Each row is a point on a tangle of strands that fork, close into loops and nearly touch. The rows are in no order.
Two points are linked if the straight distance between their rows is under 36.3.
<60>: [ -2  -9 -11   8  10  18   4 -10   3 -11   3 -12   3   8 -14  26   1   7
  -9   2 -15]
<197>: [  4  -8  -8  13   9  12  -3 -21   5  -5  -4  11  -2  12 -11  10  -4   8
   6   2 -32]
<1176>: [ 11 -15   8  28   0  13  19   1   2 -22  27  -4   4  18  -9  11 -12  -2
 -27   6  11]
<2165>: [-17  10   8  11  -1  -7 -13 -17  33 -13   6  18   6  -7 -11   0  -5   0
  24  -3  -9]
<1110>: [ 19   4 -15 -11   5 -12 -23 -26 -10  -4  12   7  -4   7 -14   9  -2   1
   1  -3 -20]
<2140>: [ 11  -2  -5  30  -3   2   9   2   7  -5  -8  16   9  10   7 -13 -29  -7
   3  -4 -10]
<2029>: [-13   0 -15 -22  -1 -14  -2 -41  -3   4 -18  -7   4   6  -6   3   7  10
  24  -3  -2]
<282>: [  3   2  -5  16   8   2 -19 -26   7 -13  10  15  -2   7 -11  10   1   3
 -10   3 -35]
<1853>: [-13  -3   2 -19   1  -7   7 -12   3   3  -3  14  -8 -15  -9   8   8  -5
  36 -10   9]
<856>: [  1  12 -11  -9  -7 -13  -8 -13  -6   0  -7  -2  -3  -2  -5   2  -9   7
  12  -4   7]
<38>: [-15   2   1  -6  -6   0   8  -9  13   8 -20  -5   9  -6   6  -4   4  10
  25  -3   7]
<689>: [-10   2  -2  22   8  15   4  -7   7   2 -32 -14  12   5 -16   2  12   4
  -2  10 -10]
<1732>: [  0  12  -1  25   8  -3 -21 -21  12  -7 -17  10   8   4  -7  -9   5  -2
   3   4 -21]
<1740>: [  4  -2   6  19  -3  -2 -11 -14   5  -7  15  28   1  -6 -12   3 -22 -14
  15 -14  -5]
<2046>: [-19   4  -2 -34   5   0  -6 -18  -5  21  -6  -8   2  -7  17   1  35   9
  -3   5   2]
<1870>: [ 12   8 -12  -8 -13 -24 -14   0 -14   9 -14 -21   4  -3  -3 -18 -17  -6
   4  -4  32]
<1589>: [  4  19  13   9  -1  -3  -7  24  15  -9   6  -8  -1  -4  14 -15   7   0
 -27   8  -1]
<1062>: [-15   3 -13 -31   1  -4  -5 -27   6   1   0 -17   4  -1   1  16  10  18
   8   5  -6]
<100>: [ 21   4  -1   9   8  -2 -27   3 -14   4  -6 -12  -5   0  -5   2  22  -7
 -24   5  -7]
<1156>: [-15  -7   1 -17 -10   1   8 -25  13  21 -11  24  -1   0  27 -10  23  19
  25  -3 -10]
<1514>: [ -6  -9  24  42   7  10   0   2   2 -10  -1   8   4   8 -26   4   6 -11
 -13   1  11]
<1717>: [  3  19   0   7 -10 -17 -18  -4  12 -12   8   1   2 -11  -1  -5 -13   4
   7  -6   8]
<446>: [ -6   6   0 -31 -13 -17  13  15   1   8   7   5  -8  -9  33 -12  -6  12
   5  -3  18]
<19>: [ 13  -4  -8 -11   3  -2   0   0 -13   0  17   8  -8   2   3   6 -13   8
  -8  -4 -14]
<740>: [-17   8  13 -20   1   1   3  -8   3  12 -17 -10  -1 -16  12   2  32  12
   4   3   7]
<2121>: [ -5  -3  -5  18   2  10   8  -7   5   8 -24   3  10   6  -5  -7 -12   0
  17  -1  -7]
<1536>: [ -5   1   6   5  -4  11  21  22   4  -7  -3  -4  -4  -3  -4  -2 -13  -8
   6  -2  13]
<830>: [ 18  11   9 -14 -12  -9 -15  19  -8  -2  13  -9 -11  -9   4  -3   2  -5
 -11  -2  14]
<2086>: [-11   7  10 -12   7   8   0  -1  10  -1   2 -10  -3 -13  -7  14  20   9
  -1   3  -8]
<2053>: [  8  -2   4 -12  -7 -14   7  17 -22  17  -5  10 -12  -3  14 -14  -5  -6
   5   1  11]
<322>: [  5  -4  10   9  -2   3   3   8  -8  -4   5   7  -9  -5 -19   4  -9 -18
   9 -11  15]
<200>: [ 14  -8 -24 -23   7   0  11  24 -15   9  17  -6   3  14  23  -9  -8   6
 -22  11  -9]
<1195>: [ 14  -2   7 -13  -9  -5  12  27 -17  -3  21   9 -24  -3   2  -2 -15 -11
   2  -7  12]
<886>: [ 13 -13 -11   8   9  17  -1   0  -4  -9  36  14   5  15   4  16  -6   3
 -24  -1 -27]
<1140>: [ -2   2 -23 -24   6   0  -7 -19   0  -7  10  -9   4   1  -9  18  -3  15
   0   0 -15]
<664>: [  2  15   1  24  -4  -9 -19  -8  20 -16   3  -1   4   1 -13  -5 -12  -4
   0  -2   0]
<838>: [-13  10 -13 -30   5   0 -14 -19   1   7  -6 -26  12  -3   5   8  15  15
  -8   6   3]
<1755>: [ 11   8  -9  -3  -8 -19 -13  -6  -8   3  -6  -1   2  -3  -6 -10 -18  -7
  11 -10  23]
<662>: [-13   3  28  14   7   2   1  13  18   2   2  23  -2 -20  -5   1   7 -20
  18  -7   4]
<1649>: [-10   6   2   7  -8  -3  -6 -18  33  -1  -3  25   9  -6   6  -4  -6   3
  29  -7 -12]
<1191>: [  9  14   1  -3  12  -7 -26 -10 -17   7 -13 -18   1  -5  -5  -2  28  -6
 -23  10  -5]
<1592>: [ -4  -6 -10 -21  -3  -2  24  23  -4  10  -6 -10  -1   7  24  -9  -5   9
  -9  11  -3]
<371>: [ -3  18   7 -12  -7  -4  10  19  16  -5  -5 -12   2 -10  18 -13  -3   9
  -2   5  10]
<311>: [-10  -5  -7 -10  -6 -19  21  13 -18  16 -23  -7  -1  -1  10 -18  -9  -2
  14  -2  27]
<1004>: [-11   3  -2  -5  -1  10  21  14   5  -1 -15 -26   4   1   2   3   1  11
  -2   7   6]
<312>: [  2  -1 -11  -2  -1   7   6  -6  -1  -8   3 -19   0   3 -16  16  -9   5
   0  -3   1]
<743>: [  7 -13  17  39   8  11   0  -4  -4 -15   8   0  -2  16 -25  13  11  -6
 -28   5   9]
<1501>: [ 20  -6  -3  -8 -14  -2  10  20  -9 -12  33   2 -17   5   0   2 -26  -4
 -11  -4  11]
<1925>: [  0  -9   8  39   3  10   8  -1  11 -20   6  13   6  18  -7   1 -12   4
 -18   4  -7]
<679>: [ -9  13   2  -3 -12   1   7  12  28  -9  -3  -8  11  -6  16 -12 -12  15
   3   3   5]
<990>: [-17  -2  -7  -5 -13   6  17  -5  20  11 -18 -22  12   7   6  -6  -1  23
  17   5   3]
<168>: [ -9  -3   5  18  -1   9   8  -6  19   9 -20  17   9   3   4  -8  -2   5
  24   1 -21]
<1388>: [ 18   2  16  11  -7   5   2  17  -6 -11  23   9 -13  -1  -3  -7  -9 -10
 -15  -3   9]
<1226>: [  3  20  10  -5   0 -12 -17   3   2   4   0   3  -1 -12   7  -8  12   0
  -7   4   0]
<554>: [-15  -4   7   3   2   0   4  -8  16  16 -25   8  13 -11   2  -7   8  -8
  32  -5   8]
<1451>: [  0   5 -19 -30   9   1  -4  14   2  -2  20  -9  11   0  17   3   1  13
 -13   5 -12]
<1790>: [ 26  -6 -18  -8 -10  -2  10  16  -9 -11  24  -5 -11  15  10  -5 -29  -4
 -18   1   0]
<1583>: [-11  18  17   9  -3  -4 -12  17  28 -11   7   9   4  -5  16 -15   4   8
 -16   8 -10]
<744>: [ -6   6   0  -2  -3 -10 -11 -28  17   6   3  34   2 -10  12  -8  -4   6
  25  -8 -12]
<943>: [ -9   0  17  24   5   7   1   2  22   5  -8  30   4  -1   8 -15   1  -2
  15   2 -19]
<1880>: [  3  -5  -9  24  15  14 -11 -13   0 -15   6 -11   3  15 -18  21  13   0
 -22   6 -12]
<443>: [ 31 -11   3   2 -11  -1 -15  16 -32   3   4 -17 -21   7  -9  -7  -5 -18
 -16  -3  15]
<1647>: [-11   0 -13 -23   4   1  11   9  -9   0  -5 -35   0  -2 -10  16   6   9
  -3   2  16]
<2014>: [ -9  13   2 -14  -9 -11  -5  -5   5  -6   0  -5  -4 -21  -9   3   2  -6
  20  -9  23]
<507>: [-19   7  -6  -1 -12   2  -3 -24  28  -8 -11 -18  15   3 -12   4  -5  15
  23   5  -3]
<392>: [ -2  20  -8 -24   2 -13 -32 -21   5   5  11  -6  11  -8  12  -4  11  12
 -15   6  -5]
<1554>: [ -2   7  -1  10   2   0 -12 -12   8  -3 -10   0   2  -1  -1   3   8   3
  -8   7 -19]
<155>: [ -8  11  -2 -17   0  -1   7  15   7  -4  -3 -26   5  -9  12   0   2  10
 -10   7  13]
<1627>: [ 13   6  -7   6   6  -6 -28 -13  -5 -13   7 -12  -5   1 -23  14   9  -8
 -13   3  -4]
<1029>: [  1   3  -7 -11  -7 -20   1   5 -24  17 -19 -13  -1  -1   2 -17  -6  -5
   6  -2  27]
<1284>: [-24  13  17  12   7  -1 -16 -12  20  -1 -23  -6   4  -7 -10  -6  34  -1
   6  10  -4]
<1738>: [-10  -2   9  -8  -2   3  11  -6  13   2  -2  14  -6 -11  -4  12   3   4
  30  -7   1]
<1840>: [ 30 -11 -15  -2  -4  -8 -11   5 -36   9  -3 -15 -10  16  -8   2  -7 -12
 -15   0   7]
<555>: [-17   3   4 -21   2   5   8  -3  -2   2 -15 -32  -1 -11 -10  14  19   8
   7   5  14]
<2042>: [  7   4  12  -3  -9  -7 -12   7  -6  -5   8  -1 -12 -14 -20   0 -13 -21
  14 -11  22]
<1453>: [ 21  12  -1  -5  -9  -5   5  24   1  -4  13  -7  -7  -2  19 -19  -7  -5
 -22   8  -4]
<1963>: [ -7  -5   6  -2  -2  -7  14  14   1  21 -14  25   4  -8  25 -18  -3 -11
  23  -5   8]
<1563>: [-15   3   4  -6   1  14  12   8   9  -3 -16 -30   7  -5 -10  12  16   9
   8   7   8]
<306>: [-10   2  18   4  -6   5  15  25  14  -9   0  -6   1 -13  -3  -4  -4 -15
  11  -4  24]
<917>: [  9 -11   8  21  -2   3   8   9 -10   0   5  19   2   2  -8  -7 -24 -25
   8 -10  11]
<551>: [ -4  13  21  17   3 -13 -28  -6  11  -9  10  22  -7 -12 -13  -5   8 -10
   2  -3  -6]
<2216>: [  0   5   9   4  -1 -11  -6   4   6   7   4  20   2 -15  -1  -7 -10 -22
  20 -13  13]
<1415>: [ 25   6   4  10   5   1 -22  13 -12   1  11  -7  -6   1   3  -2  11  -7
 -28   4  -7]
<940>: [ -5   4 -16  -7 -12  -6   4 -10  12 -15   2  -7   2   0 -15  12 -24  10
  20  -9   8]
<1358>: [-11  -7  -3 -13 -12 -15  14   8   4  17  -8  26   0  -6  30 -13 -12   0
  26  -9  17]
<784>: [-16 -12  -4 -18 -13 -12   8 -11  16  17 -11  26   6 -14  23 -12  -1   1
  34 -15  17]
<2080>: [  7 -10  29  37   2   5 -16   3  -8  -5  12  14  -5   5 -27   1  10 -22
 -16  -1  17]
<1117>: [  1   7  19   2  -8   4  -6  19  -1 -19  20 -13 -10 -10 -13   6   3  -8
 -13  -1  17]
<213>: [ -4   8   6  39  -2  -9 -20   2  19 -18  -1   4   6   6 -22  -4  -8 -15
 -10  -1  13]
<510>: [  2 -13   0  36   4  22  14   0  13 -16  15   0   6  24  -7  13  -9   8
 -22   5  -4]
<2105>: [ 18  -5 -21   6  17  12  -4  14  -6  -2   6  -5  15  20  18  -5   3  -1
 -27  14 -24]
<1596>: [  2   5  -6  -7   4   4 -14  -5 -10 -13   9 -22  -7  -5 -22  23  13  -6
 -14  -1   5]
<66>: [  6  -8 -21   1   9  15  13   6  -6   0 -12 -18  10  18   5   6   1   9
 -13   6 -18]
<279>: [ 17  10   1   9   1   1  -3  27   6  -8  15 -12  -1   6  18 -14   3  -5
 -31  11  -6]
<746>: [ -2  -4  19  -7  10   4   1 -11 -10  -6  -1   8 -19 -12 -22  17  19  -5
   9  -4 -10]
<120>: [ 13 -21 -21 -12   7   4  19  11 -26   9   5  -3  -7  18   4   8 -14   3
 -12   2 -11]
<2152>: [-15 -15  -8 -16   2  10  30   6   1  16 -17  -9   1  11  11   3   4  20
  14   5  -8]
<300>: [ -6  11 -21 -23  15   5 -18  -9   2  -2   2 -29  26   0   1   6  15  12
 -15  14  -5]
<71>: [-12  -6   1 -26   2 -15   2 -19  -9  11  -9  17 -11 -12   9   1  21   1
  28 -10   6]
<750>: [  9  -4  -1  31   7   9  -7   6   2 -19  20 -16   3  21  -9  12   5  -3
 -38   4  10]
<1547>: [ -7   2 -13 -17  -2 -13  -8 -22  -8  11 -18   0   1  -3   2  -2   0   8
  11  -3   6]
<1979>: [ -3   0 -12   0   8   8   3 -17  -7  18 -31  -9  11  11   4  -3  15  12
   1  11 -20]
<1346>: [  9  10  15  17   1  -4 -19   1   2  -8  11  15 -10  -7  -9  -2   1  -9
  -8  -5  -7]
<973>: [ 10   0   0   4   8   5  -5   0  -1  -7  23   9  -4   4   3  10  -1   4
 -18  -2 -24]
<2211>: [ -8   9  10  18   0   3  -6  10   4 -12 -12 -18   4 -13 -27   3   4 -19
   7  -4  25]
<270>: [ 13  -5  -8   5  20  12  -6   8  -4   1   7   0   9   9  12   2  17   1
 -26  10 -33]
<844>: [-10 -10  -9 -25  13  19  19  23  -1  11   8  -9   9   5  18   4  13  12
  -7  11 -19]
<272>: [  7   9   0   0  -3 -12 -14 -14   3   2   6  30  -4  -9   3  -7  -9   0
  17  -9 -12]
<725>: [ -4  -7 -14  17   1   0  16   0  -4   6 -27  -4  14   9 -10  -7 -24  -8
  19  -6   4]
<959>: [  7 -18  14  24   6  19  26  15 -16  -2   1  14  -5   8  -4  -1  -6 -16
 -13   0   3]
<1189>: [ 10  23  -6 -12  -5 -18 -39 -22   4  -1  15   1   2  -5   4  -2   7   7
 -15   3  -8]
<1793>: [ 14  -1   4  29  -8  -6 -15 -14   3 -14  23  19   1   2 -21   3 -24 -11
   0 -13   1]
<958>: [-11  12  -5 -20 -16 -20  -5  -7  11   7  -1   9   4 -17  25 -19  -8   4
  17 -13  33]
<1640>: [ 26 -17  -6  -4   4  10  15  23 -28  -3  18  -7 -13  17   4   1   2 -14
 -25   2   3]
<127>: [-13 -11   6 -10  -2   5  15  -8   9  15 -10  23  -5   1  15   0  12  14
  26  -3 -19]
<335>: [-19  -6 -12 -37   7  -5  -3 -27 -15  27  -8  -3  -1  -2  21   1  26  15
   1   0  -3]
<1133>: [ -6  10   0 -14 -10 -21  -8 -14  12   2  -5  11   4 -19   5  -5  -3  -4
  26 -13  24]
<1273>: [-13  23  18  13  -2 -14 -23  10  36 -12   5   9   6  -8   9 -14   5   4
  -2   2  -2]
<809>: [  3   0   5   3  13  13   3  15  -1   3  -1   2   2   4  18   1  17  -1
 -19  11 -26]
<175>: [-23  14  16  20   3  -7 -19  -1  33 -11  -9   7   6  -5  -8  -7   8   5
   4   6  -8]
<519>: [-10  -3  -9  -7  -2  -2  -5 -40   6   0 -22  -1   6   3 -11   6   6   8
  28   2 -15]
<797>: [ -5  20  19  -3   2 -12 -23  -8  13  -5   3  16  -4 -18  -2  -3  19   0
   5   0  -5]
<8>: [-18 -17  -3 -21   0   4  23   2  -9  26 -21  -5  -2   3  16  -2  12  18
   9   4   1]
<1910>: [ 20  -5   5   2  -7  -2   3  21 -25   0  -3 -15 -11   1 -13  -3   0 -15
  -9  -3  21]
<1690>: [-19 -15  -1 -12  -4  13  34  10   3   9  -8   0  -5   8   1   9  -5  12
  22   0  -4]
<734>: [  3  -6  17  16   1  17  18  18   5 -20  28  -7  -3   5  -2   7  -7  -1
 -26   6   5]
<2073>: [ 12   6  -4  13   2 -13 -13 -17  -8  14 -18  20   8  -3   4 -15  -7 -10
  13  -3  -6]
<464>: [-10  11  12   7   7  -3 -14 -17   2   1 -26 -15   5  -9 -15  -4  27  -2
   4   7  -1]
<463>: [ -6   0  17   7   4   0   9  13   6  21 -21  20   8 -13  22 -20  11 -18
  18  -4   8]
<728>: [-19  -9   1 -10  -5  -5  11 -16  17  20 -20  15  11 -13  10  -8  13  -6
  38 -14  18]
<1531>: [ 15   5   0  -5  -1   2  -6  14 -18  -6   5 -23 -13  -5 -16  11   8  -9
 -16  -1  13]
<710>: [ -5   4  -7 -33   7   2   2   8  -4  19   2  -4   7  -4  37  -7  16  14
 -15  11  -9]
<6>: [  0   7 -15 -31   6  -2 -17  -8   2   4  17  -7  13  -5  16   4   7  16
  -9   3 -13]
<1193>: [ -9  19  18  -6   1  -7  -6   2   3  10 -14  -1  -1 -17  11  -8  24   2
  -2   6   4]
<434>: [ -9   0  20  21   9   3  -2   2   5   2  -6  15   0 -10 -16   0   5 -21
  12  -6   3]
<1166>: [-13   9 -18 -12  -9  -8   1 -24  16  -5  -7 -15   5   1  -9   9 -16  19
  21  -4   9]
<238>: [  3   0  -1 -14  -5  -5   7  17 -19   2  -3 -12 -10  -6  -8  -1  -4  -3
   4   0  19]
<1604>: [ -2 -12 -21 -23   9 -14   9   5 -34  19  -9  -9  -6   9  17   0   0   8
  -8   4  -4]
<1416>: [-11   2   0 -22 -16 -20  11   6   6  12   2  15  -1 -13  32 -17 -11  11
  15  -9  28]
<1702>: [ 11  -9  19  28  -6   2 -18  -6  -8  -5  16  12   0  -4 -29   4  -6 -27
  -1  -8  16]
<2004>: [-13 -10 -15  -8  -9 -12  27  14  -9  10 -17 -10   2   4  11 -13 -22   3
  16   2  18]
<24>: [ -1   0   7  31   3   3   4   7  16   2  -8  25  12   6  13 -20 -17 -10
   9   1 -14]
<2098>: [ -8  13   5  10  -9  -1  -1   6  29 -17   4  -7  13  -6  -1  -3 -20   6
   5   1   9]
<54>: [ 13   5  12   4 -13  -7 -26   1 -12  -1   6 -13 -10 -13 -25   0   0 -22
   5  -7  25]
<1381>: [  7  14   5 -24 -12 -17   3  15   2   1  14   8  -8 -10  23 -12  -8   9
  -2  -1   9]
<1719>: [-10   3   8 -19  -3 -13  -7 -21  -9  17 -16  16  -7 -18  10 -10  22   0
  21  -7  15]
<46>: [  1   4   8  25  -7   3   3  18   2 -17  -3 -20   4  -3 -22  -1  -4 -16
  -8   0  28]
<1758>: [ 14   6  18  -6 -12   2  -3  25  -4 -11  21  -7 -16 -16  -1  -4  -3 -12
 -10  -2  16]
<32>: [-11   4  -2   8  10  12  -1 -17   4  12 -32 -13  11   6  -7  -2  24  10
   4  11 -20]
<1340>: [-15  -1 -15 -15 -14   2   4 -17  16  15 -13 -13  11   8   9   0  -5  30
  13   4  -2]
<383>: [-22 -19  -9 -24  -6  -9  19 -16  -9  24 -17   2  -6   0  22  -1  13  23
  15  -2   1]
<1444>: [-14  10   0  11 -10  -1  -6 -11  32 -17   6   3  10  -8 -12   9 -20   2
  22  -5   3]
<694>: [ -5  -1   4   8   9   3 -21 -23   7 -18  24  15  -6   1 -18  19   8   2
 -13  -1 -26]
<622>: [  6 -11 -12  -7   0   2  12  -1 -18   2   2   9  -7   8  -3   9 -15   5
   1  -3 -14]
<111>: [ 20   1  -8  16   3  -5 -19 -27 -14  -6   4  15  -8   4 -15   2  -3  -5
   1  -6 -15]
<1971>: [  3   6  14  33  -1   0 -18  10   6 -13   3  -9  -1   2 -26   1   1 -18
 -15  -2  21]
<1249>: [ -6 -16 -14 -15  -1  -5  17 -10  -4  15  -9  15  -7   9  10   4 -12  19
  22  -2 -19]
<967>: [ 11 -14  10  38   5  17  18   0 -16  -3  -9   7   0  19 -10   2   0 -10
 -17  -1  -5]
<178>: [ 18 -19  15  10   1  18  23  15 -29   1  12  12 -14  10  -9   3  -4 -16
 -12  -1  12]
<185>: [-13   3   4 -13  -9  -9  -3 -24   5  19 -16  20   2 -13  25 -13  21  10
  15 -11   6]
<775>: [ 17 -13 -21   5  15  23   9  17  -5 -11  26  -7  10  24  15   4   3  -2
 -27  10 -13]
<1858>: [-11  -6 -15 -19  -9  -5  11  -9   7  14  -5   2   2   4  14   0  -7  23
  13   1 -10]
<1863>: [ 25 -13  11   2  -3   9   4  17 -24  -3  23   5 -16   2  -5   1  -2 -12
 -19  -2   8]
<2111>: [-18 -14 -15 -35  -2 -13   3 -29 -13  23  -8   7  -6   1  22   3  12  23
  13  -2  -7]
<1622>: [ 11  17  -2 -13  -8 -12   1  14   6   1  11   2   1  -2  30 -19 -12   6
 -14   3   0]
<391>: [-16   8  16  26   5   0  -8   8  11 -11 -17 -11   1  -7 -23   0  14 -12
  -6   3   9]
<2013>: [-23  17  20  22  10  -4 -21   4  20 -11 -15   1   1  -3 -19  -4  23  -9
  -8   7  -3]
<1727>: [  8   8 -12 -29  -2  -7  -4  10   2   5  21  -1   6   0  30  -9 -11  15
 -16   4 -11]
<230>: [-16   0  -3   4  -2   7   4 -29  15  -5 -23 -12   8   4 -19   7  10  10
  26   5  -4]
<1600>: [ -4   1  23  13  -3  11   4  20   7 -23  27 -10  -8  -3 -14  10   2  -7
 -23   0  17]
<1653>: [ 15 -13  14  34  -4   2  -1  -9   0 -16  28  18   3   7 -19   7 -22  -8
  -9  -7  16]
<882>: [ 17   6   1 -22  -7 -18  -6  18 -23  12   4  -2 -13  -7  15  -9  -3  -4
  -9   1  10]
<1933>: [  1  15   6   5   7 -10 -26 -16 -12   4 -24 -17   3  -6 -13  -4  23  -8
  -7   9   2]
<1180>: [ -1 -15  -5 -11  -2   3  18   3  -7   8   1  21 -10   8  11   0 -16  10
  17  -6 -17]
<1010>: [-13  -3  13 -15  11  15   6  -7  -3  -8   8  -6 -12  -9 -14  26  17   3
   4  -1 -12]
<1724>: [  6   8   3  21   4  -8 -20 -11   0   6 -16  18   5  -5  -5 -14   5 -13
   8   0 -10]
<573>: [ -7  -7  -5  -1  -6   1  31  22  -1   1 -13  -7   2   4  -2  -9 -24  -8
  16   0  21]
<583>: [ 10  23  -1  -1  -9 -19 -32 -10  17 -14  20   4   3  -6   2  -3  -9   8
  -7  -2  -6]
<1490>: [  5   0 -16 -25  10   1   4  18  -8  14   4  -8  14   7  33 -13   5   6
 -22  12 -15]
<1096>: [  6   0  19  15   0  -1 -24  -9   2 -16  27  22 -10  -4 -14  12   2  -4
 -19  -2 -13]
<863>: [-10   1  -4 -25   2   1  13   9   0  16  -8 -14   7  -3  28 -11  12  18
 -12   9   2]
<182>: [ -4  -3 -17  -2  -8   9   9  -6   9 -19   9 -14  -1   9 -17  23 -29  13
   4  -8   1]
<1152>: [ -1 -12  -6 -25   5  -8  16  19 -31  15  -8 -11 -11   3  10  -1   5   2
  -9   2   1]
<630>: [  8   4  -2  -1  -2 -13  -1   2  -9  16 -13  17   0  -3  12 -18  -9  -1
   9  -4   1]
<579>: [ -5 -14   4  14  -1  11  22  -4  -4  -6   4   7   2   2 -20  11 -26  -6
  15 -11  10]
<577>: [ -5  -9  -6 -21   0  13  28  23   4   7   4  -9  -2   8  24   0   0  12
  -5   7 -13]
<1423>: [ -8  -3  22  15   8   5  11  14  14  12  -6  26   4 -14  10 -12   2 -26
  20  -8   1]
<1797>: [  0  -4  -1   1   7  10   3 -22  -2  -4  -1  18  -7   1  -9  10  -2   3
  12  -3 -23]
<707>: [  9  -6   1 -17  10   3   6  18 -36  13  -4  -9 -16  -1   0   4  18  -8
 -16   2  -3]
<796>: [  3   6  -6  -2   1   2  -7   3   5  -1  -1  -7   3  -1   7   0  -2   8
  -8   4 -15]
<661>: [ -3 -11 -14  -5  12  14  13   1 -11  16 -24 -14   8  16   7   3   9  10
  -6  10 -20]
<636>: [ -4   1   2  10   1  -4  -8 -10  10   0   5  24   3 -11 -13   1 -19 -24
  27 -14   8]
<73>: [ 24  -7  10  22  -6  -1 -20  -1 -12  -5   9  -7  -7  -3 -23  -1  -7 -23
  -4  -8  21]
<1864>: [ 19  -6 -28 -12  -2   0  16  20  -4  -4  17 -11   1  20  21 -12 -19   0
 -22  12  -7]
<7>: [  5  -6 -13  20  -2  -2  15   6  -3   4 -18   5  10  11   4 -17 -32 -12
  13  -4   2]
<1888>: [  9  -9   7  41   7   6  -7  -7   4 -21  21  -2   3  22 -18  19   2   2
 -32   8  10]
<1345>: [ 24 -16 -19  -8   4  -5   2  11 -36  11   2  -7  -9  14   6  -3  -8  -6
 -16   3  -6]
<1106>: [  9  -3   2  31   3   9   6  -3  -2  -8  -6   5   2  13  -5  -1  -3  -4
 -13   0 -15]
<2059>: [ 15 -20 -17  11  16  23   2   2  -7  -9  25   2  12  25   6  15  -1   1
 -24   4 -21]
<1512>: [  8  -9  -7   0   9  20  21  23  -5  -8  17 -10   0  10  11   7  -3  -4
 -22   8  -8]
<1056>: [-11 -14  -2   4  -3  17  26  -5   2  -5  -2   4   0   6 -17  18 -21   9
  16  -7  -4]
<802>: [ 20 -14  -1 -10   7   9   9  22 -33   5   7 -17 -10   6  -2  12  13 -12
 -19   3   2]
<1076>: [  4  -5 -14  -5   5  11  15  18  -7  -4   2 -16   3  12   5   6  -1   4
 -15   5  -6]
<368>: [-16  -9  11   0   1  18  17   1  12   9  -9  13  -5  -5  -3   3   9   4
  29  -2  -9]
<966>: [ 15   3 -24 -10   2  -6 -18 -21  -6 -11  13  -5   1   7  -8  17  -6   7
  -9  -2 -14]
<84>: [  9  -1 -12  23   5  13   2   6   4 -17  10 -28   5  16  -7  12  -1  -2
 -30   9   4]
<593>: [  1  -1   2 -15   4  -1  -7 -26 -12  -4   3  10 -14  -7 -14  17   7  -3
  13  -4 -14]
<259>: [-14 -11   3   0  -7  21  29   9   9  -4  -3  -5  -4   2  -9  14 -13   7
  22  -4   0]
<2137>: [ 23  -1  -7  15   2  -2 -30 -21 -13  -7   8   1  -7   9 -19   9   4  -9
 -13  -5  -9]
<907>: [ -6   7   1 -14  -4 -11   6   6  -6   1 -10 -10  -6 -14  -9   2  -3  -4
  16  -4  27]
<437>: [ 19 -13  20  22 -11   2   0   4 -11  -9  30  20  -8   1  -8  -4 -22 -17
  -9  -6  15]
<1399>: [ -5  -9   6 -11  16  24  11  22   0   7   3  -7   5  -2  13   7  25   9
 -12  10 -25]

A tip is a point with one link. Name the tips that can be reached along the links from each point below, in the order of the rows.
<1416> => <689>, <1195>, <1415>, <300>, <434>
<707> => <2216>, <1604>, <796>
<856> => <1880>, <306>
<282> => <2086>, <579>
<54> => <917>, <84>
<2165> => <1647>, <272>

A piece is all that can be reached along the links. How many separate loops has the piece of each point below (a circle has one, a figure eight two, a Y none), and how many tips (points with one link)?
<2211> => loops 2, tips 5
<24> => loops 1, tips 0
<940> => loops 0, tips 2
<555> => loops 0, tips 2
<797> => loops 0, tips 2
<178> => loops 1, tips 3

How many points has the smallest loop of links through each point below? Write 0 if it is on no loop.
<734> => 13
<443> => 22
<1273> => 21
<7> => 7
